Points on a hilly landscape, in no order, each with its height.
From any point a ball rolls to the lowest of the 2 points nearest to it. It stops when none of these is lower. Distance is the straight distance between rows; heights are no part of it.
(1022) (h 671): [135 140 161 144 184  76 163 147 180 104  72 143  74 106 105 129 120 151
 144 151 147 133 148 122 131 133  80 198]
(832) (h 306): [141 151 124 152 130 144 150 126 166 112 131 156 115 153  99 144 169 140
 162 143 128 171 145 191 131 114 146 198]
(89) (h 212): [178 174 111 160  94 155 188 138 141 144 123 168 118 139 122  98  92 134
 160  98 126 167 154 151 111  59 114 166]
(715) (h 703): [129  93 107 152  95 104  88 115 124  70 166 120 136  96 156 127 203 134
 124 138 141  89  98 160 113 102  79 155]
(111) (h 168): [135 115 164 125  64 164 170 154  80 150 176 112 194 142 107 154 124 191
 147 137 145 148 120 118 112  72 118  96]
(1092) (h 237): [ 78 132 146 112  56 133 166 134  64 110 168 107 193 115 118 138 121 144
 134 135 151 161 170 102 106  80 143 114]
(604) (h 264): [171 151 110 102 111 122  84 146 153 134 141  98 128 123 108 119 145 120
 107 107  89  75  44  99 132 105 136 129]
(698) (h 540): [117 120 177 103  92  88  55 160 152 119  68  95 130 125 140 104 136 164
 121 141 133 138  53 106 107 127 132  98]
(896) (h 782): [183 142 166 139 155 116 162  72 152 162  67 130 124 113 139  96  75  85
 131  87 185 212 125 133 107 113 169 108]
(542) (h 441): [131  97 195 111 145 112  99 112 110 173 102  88 166  91  98 137  87 117
 110 150 187 172 105  92 122 138 180  55]
(776) (h 352): [179 115 146 152 151 142 104 112 131 165 135 102 129  70  95 164 104 168
 129 159 148  94 117  95 109 121 129  65]
(958) (h 246): [ 80 115 107 158 103 136 144 123 112 113 154 119 154 120  71 141 128 137
  97 170 108  71 116 105 134 124 101 151]
(652) (h 770): [173 133 177 130 149  62 101 106 155 124  76 134 143  82 128 117  98  98
 107 107 204 196 122 141 109 137 158  95]
(264) (h 408): [105 105  72 104 114 191 140 136  67 152 150 181  95 192 163 110 130 131
 118  99  94 131 188  82 166 165 121  81]
(173) (h 364): [124 136 128 101  96 145 111 160 114 172 168 111 130 143 143 136 117 133
 147 105  71 110 109 131 126  96 134  96]
(450) (h 289): [157 113 138 149 164 130 108 119 155 127 157 110 126  96 107 142 156 139
 118 136 141  88  96 124 118 138 148 118]
(577) (h 657): [ 95 106 130 164 173  98 131 129 150  93  81 162  97 111 102 130 139 123
 109 178 142 104 146 116 151 167 107 195]
(352) (h 216): [ 55 108  91 156 127 133 114 116  98  98 118 156 161 107 105 161 140 141
  90 189 127  97 183 128 118 144 112 153]
(811) (h 470): [136 129  84  85 128 125  67 122 142 115 179 135 112 161 150 157 183  78
  92  88 108 114 121 148 151 170 164  87]
(598) (h 645): [ 99 102 111 135 130  86  77 153 174  93  90 145  83 170 152 105 152 112
 113 150 118  92  69 155 160 193  87 128]
(502) (h 315): [132 124 117 134  98 158 110 160 115 160 184 100 101 102 135 146 119 183
 173 138  94  98 155 109 102  89 119  81]
(835) (h 217): [123 189  94 108 165 185 140  92  99  97  85 139 139 162 137 110 127  99
 146 155 136 154 181 139 133 161 160 143]
(856) (h 510): [129 125 166 140  94 123 113 134 127 128 109 103 134 109 142  63 123 176
 135 109 138 156  77 111 115 127 116  89]
(866) (h 444): [123 127  73  99 116 148 126 157  77 193 115 201  97 187 155 119  98 124
 148 105  82 151 190 124 164 125 129  85]
(772) (h 712): [ 78 109 154 107 163  91 162 146 107 150 108 120 158 123 126 154 108 134
 127 147 121 115 159 115 136 135 121 148]
(560) (h 520): [131  87 108 103 121 154 103 123 113 137 194 109 109 150 183 129 191 108
 111  85  92 107  87 148 152 143 117 113]
(587) (h 410): [104 106 102 128 127 181 111 152 109 200 144 139 103 157 156 147 104 123
 143 119  89 136 161 140 134 133 166  71]
(742) (h 801): [138 154 145 110 106 119 187 110 106 125 116 121 184 130 130 102  90 104
 129 115 150 164 139 129 114 108 157 111]
(238) (h 590): [ 94  78 172 121 110 126  99 129 139 109 142  62 116 119 173 117 195 114
 131 129 137 121  84 129 102 131 150 143]
(205) (h 675): [108  96 106 130  97  78  79 145 143  80 132 135 107 156 153 130 188  97
 117 134 123  86  79 174 153 135  70 156]
(447) (h 366): [145 129  74 112 151 125 109 118 123 163 153 160  85 147 103 148 122 127
 112 116 106 103 160 101 174 172 138  70]
(175) (h 291): [159 129  76 151 146 131 124 119 125 120 148 165 101  91 145  99 127 144
 120  88 105 107 140 137 143 134  93 127]
(578) (h 598): [ 85 109 123 139  83 113  27 151 153 129 101 130 118 126 129 132 142 107
  98 152  94  93  74 139 100 128 157 125]
(795) (h 358): [100 163 126 123 109 112 124 158 177  77 125 130 107 160 125 138 153 123
 165 156 120 143 139 169 123 140 146 168]
(752) (h 535): [115 120 124 128 110 114 101 148 139 165 114 162 130 137 171 134 130 139
 147  93  86 161 139 199 123 111 136 130]
(358) (h 193): [172 162 134 147 169  99  85 127 178  91 116 138 147 130 115 152 134 127
 141 135 155 129  99 159 112 156 169 116]
(863) (h 332): [107 130 133 101 152 107  76 143 122 113 125 138 171 146 180 195 148 117
 123 146 140 130 160 176 106 164 162 102]
(747) (h 365): [ 98  99 162 158 112 179 170 111  90 139 121 124 139 112 164  71 104 150
 158 112 163 174 149  90 107 132 174 106]
(460) (h 406): [ 67 141 130 126  96 111 127 165 201 105  88 123  62 155 143 100 123 100
 143 132  99 135 120 150 122 157 134 167]
(437) (h 173): [170 157 117 105 104 114 133 126 162 130 143 105 115 119 141  99 127  69
  74  63  98 100  77 138 117 116 118 143]
(250) (h 176): [156  95 154 146 111 176 149 126  85 202 138 140 193 127 111 186  71 145
 125 153 129 122 130 125 106  91 135  68]
(813) (h 326): [178 146 135 120 166 133  92 142 154 171 118 101 152 143  80 165 111 145
 122 140 105  79  45 102 142 129 117  94]
(1066) (h 478): [141 113 159 112 110 102 112 122  90 151 116 106 139  79 121  72  86 124
 116 117 169 182 115  99 123 115 144  50]
(837) (h 413): [156  93 120 157 209 131 128 107 135 181 136 176  73 111  91 166 128 138
  99 137 119 103 154  98 191 160 116 142]
(558) (h 743): [181 118 164 157  99  99  80 132 162 104 136 128 119  93 125 107 179 172
 139 109 153 153  75 164  95 100 128 129]
(633) (h 580): [100 137 178  80  74  67  73 169 109  70 102  95 170 118 122 152 130 123
  83 171 168 127  99  83 107 116 136 108]
(1012) (h 248): [128 116 132 153  96 144 134 143 132 118 177  88 114 113 100 115 143 192
 161 135 111 101  97 101 119  94  94 129]
(911) (h 620): [ 94 117 115 164 127 127  73 124 163 127  97 139 115 135 133 108 121 127
 123 137 106 103  91 148 133 171 136 116]
(1042) (h 354): [ 91 105 110 154 157 167 179  98 112 113 108 147  89 181  61 115 169 123
 143 162 142 142 146 116 187 156  87 227]
(508) (h 323): [ 70 118 129 134 169 184 189 123  79 105 129 121 142 178 100 143 156 159
 170 152 142 156 172 119 149 139 104 217]
(434) (h 442): [120 170 117  90  92  58 159 144 119 107 132 133 154 118 113 150 107 128
 141 112 111 131 172 144 119  76  81 155]
(615) (h 160): [150 187 126 142 119 150 200 123 171 128  84 138  87 150 133  89  97 163
 165 116 135 183 136 148 111 100  76 163]
(612) (h 831): [157 123 184 151 156  85 176 109 169  94 110 107 142 119 114 102 148 122
  98 132 183 130  54 134 140 156 107 172]
(98) (h 435): [159 136 117 150 196 121  98  87 134 169  91 161 105  98  90 160  72 129
 165 174 132 123 165 106 147 120 156 108]
(917) (h 792): [163 152 163 107 137 108 164 109 144 182  98 110 158 139 116  98  61  80
 151 102 135 159  97 139 120 110 181  96]
(225) (h 154): [125 115 129 125  99 137 117 137 126 104 156  77 149 115  79 147 163 157
 111 167 130  73  65  71 119 100 108 146]
(56) (h 472): [127 145 119  86 136  74 136 167 140 105 150 141 101 122 134 180 145 145
 164 109 105 139 197 163 124  98  90 180]
(428) (h 312): [107  89 109 150 128 177 139 125  96 149 149 125 133 131 158 126 111 172
 119 136  96  87 110 112 143 149  68 101]
(694) (h 608): [128 131 138  82  83 106  45 149 117 111 121  86 157  85 108 160 134 129
  87 168 139  93 113  70  82  96 161  84]
(1051) (h 662): [ 93 111 127 104  74 152  75 144 153 101 178  74  95 173 150 153 211 101
 167 152 112 107  62 148 140 105 132 148]
(396) (h 63): [163 145 104 140  92 138 196 140 141 153 144 133 114 122 138  74  85  81
  70  58  99 109 105 118 119  88  99 150]
(180) (h 405): [109 175 121  69  91  92 171 129  80  93 177 108 185 126 142 160 121  89
 121  93 105 112 161 132 119  90 110 138]
(369) (h 384): [133 118 133 154 197 146 143  97 107 158  91 179  80 152  71 139 131 129
 104 152 122 135 150 104 203 153 103 202]
(80) (h 421): [118 120  94  89 145 110  93 129 144 132 138 164  75 184 145 154 175 121
 119 115 111 126 159 130 167 208 153  84]
(800) (h 700): [ 92 115 170 113 127  72 173 144 129 133  92 109 129  97 146  97 102 120
 108 100 125 130 137 108 116 131  99 153]
(169) (h 455): [107 133  84 137 102 127 146 135 211  85 127 116  21 149 127  86 148  80
 120 128 120 120 122 139 136 154 109 172]
(429) (h 165): [156 161  76 151 116 139 165 118 126 138 111 157  97 104 111  67  56  86
  91 100 110 103 145  93 135 119 111 130]
(674) (h 570): [106 144 147 125  97  58  56 170 153 113  70 133 139 107 123 125  98 127
 123 158 122  98 105 132  89 130 139 105]
(317) (h 259): [160 168 102 125 111 185 198 132 133 115 159 149 123 173 114 128 153 125
 153  95 126 173 153 168 140  95 130 187]
(1016) (h 626): [109  89 135 149 126 151 108 130 168 109 175  91  98 144 135 138 211 108
 155 151 140 117 102 170 136 138 171 156]
(735) (h 558): [126 108 151 117 140 140 147 118 136 115 157  90 114 123 199  98 161 113
 134  77 121 132 105 150 116 144 138 144]
(1068) (h 271): [147 142 106 140 194 110  46 115 154 116 105 146 168 139 155 180 122 105
 130 120 142 133 137 160 114 183 159  84]
(57) (h 504): [128 110 140 115 136  97 125 176 145 168 175 135 101 122 147 162 160 152
 158  90  81 133 154 178 134  99 118 157]
(341) (h 78): [130 119 173 141 125 151 150 119 110 152 143 122 187 114 104 182 132 188
 136 163 163 155 133 139 119 116 133  91]
(489) (h 449): [119 139 107  95 131 138 160 147 102 164 122 122 105 134 179  83  79  82
 151  92  94 136 174 117 125 112 151 114]
(118) (h 164): [141 212  80  98 150 162 152 114 151  74  88 141  83 176 130 109 131 113
 126 139 127 152 178 141 132 159  99 153]
(961) (h 725): [174  88 126 140 100 125  82 125 133 122 161 101 129 113 141 129 206 158
 131 117 128 102  46 146 114  79  99 140]
(496) (h 398): [148 112 147 135 175 102  90  87 121 169  92 124 148  91 117 152  73 137
 142 153 159 131 136 102 112 131 153  63]
(38) (h 445): [178 131 109 190 181 145 116  99 139 186 139 185  73  92  77 146  97 129
 138 121 122 122 154 108 172 119 159 140]
(1076) (h 361): [100 138  82 108 117 156 150 138  86 121 173 134 119 170 167 109 117 144
 134  96  80  92 134 101 167 148  79  99]
(993) (h 393): [135 117 138 152 153 207 156 117  85 173 112 159 120 140 171  82  93 111
 180 112 143 170 175 108 119 103 184 136]
(405) (h 820): [147 148 193 127 159 114 153  99 159 104 101  97 181 132 109 121 126 110
 122 131 190 158  70 127 132 174 178 121]
(420) (h 638): [ 69  80 162 161 132  85 148 134 150  77  97 117 138 117 112 130 152 119
 110 180 169 113 116 129 114 159 122 187]
(830) (h 418): [181 146 103 109 169 168 147  95  83 164  97 158 110 133 159  84  82  70
 153 109 128 163 193 119 109 102 161 129]
(928) (h 810): [142 169 154 116 131 156 163  96 118  85 152  90 197 133 111 121 134 130
 136 138 173 139 116 117 118 146 181  97]
(809) (h 307): [147 130  86 118 153 144 124 130 108 152 185 129 145 121  97 176 125 126
  95 141 102  78 149 115 153 141 130  91]
(145) (h 277): [ 68 113 116 147 120 120 151 115  74 117 117 131 152  68 104 121  97 150
 119 165 137 112 207  75 107 110 124 135]
(880) (h 362): [130 133 127  80 145 118 170 119  99 103 187 122 174 131 170 167 168  92
 102  81 111 120 158 156 135 123 120 164]
(511) (h 84): [171 203 110 116 164 152 142 112 180 128  53 145  64 148 137 101 101 127
 167 137 131 182 166 159 106 121 118 148]
(462) (h 686): [146 136 156 118 146  79 159 155 178 134 110 107  83  98 127 109 113 124
 142 105 118 133 133 133 116 112 114 159]
(724) (h 311): [143 168  87 100 103 141 173 116 135  96 169 137 140 160 131 137 152  83
  96  93 107 137 131 171 151 133 129 166]
(190) (h 292): [ 67 111 133 119 119 156 197 123  67 103 158 107 176 142 118 156 140 165
 157 128 149 141 181 108 114 110 108 178]
(133) (h 758): [190 139 172 128 118  77  66 136 163 111 111 122 118  82 123 102 124 150
 139  96 178 192 105 151 104 120 146  78]
(858) (h 249): [172  99  99 178 158 152 118 105 115 152 155 161 123 118 145 112 130 166
 109 103 111  88  76 131 163 145  63 108]
(656) (h 322): [ 99 125 136 145 104 130 159 108  73 121 122 124 139  74 118  72  72 144
 150 156 165 155 184  59 110 110 143  89]
(553) (h 230): [160 137 100 163 142 149 177 121  95 132 137 167 128 100 129  83  82 133
 140 107 120 113 166  85 130  98  96 148]
(889) (h 245): [153 117 119 133 108 176 123 114  89 153 173 110 195 115 120 171 128 147
  83 135 113  92 109 121 107 115 123  93]
(744) (h 319): [ 80 100 112 132 142 146 109 118 116 128 113 153 174 165 157 189 149 152
 110 166 118 121 137 179 140 180 102 114]
(414) (h 265): [ 80 120 109 138 154 189 129 104 103 129 114 153 150 167 139 137 146 122
 122 156 129 145 154 147 154 178 159 141]
(1026) (h 610): [ 75 113 193 115  99  70 128 145 124  89  89 101 185 122 103 127 120 114
  76 164 163 124  92 110 115 150 138 142]

Call two points neighbours if one is among the 2 nearest of the other. Go from one point of each pair to the other, from neighbour to neighbour, staying as low as possible. Name the highest point that can't be avoided.
(633), (317) | (694)
(396), (858) | (175)
(225), (358) | (866)
(341), (225) | (38)
(352), (225) | (958)
(511), (396) | (863)
(396), (358) | (813)
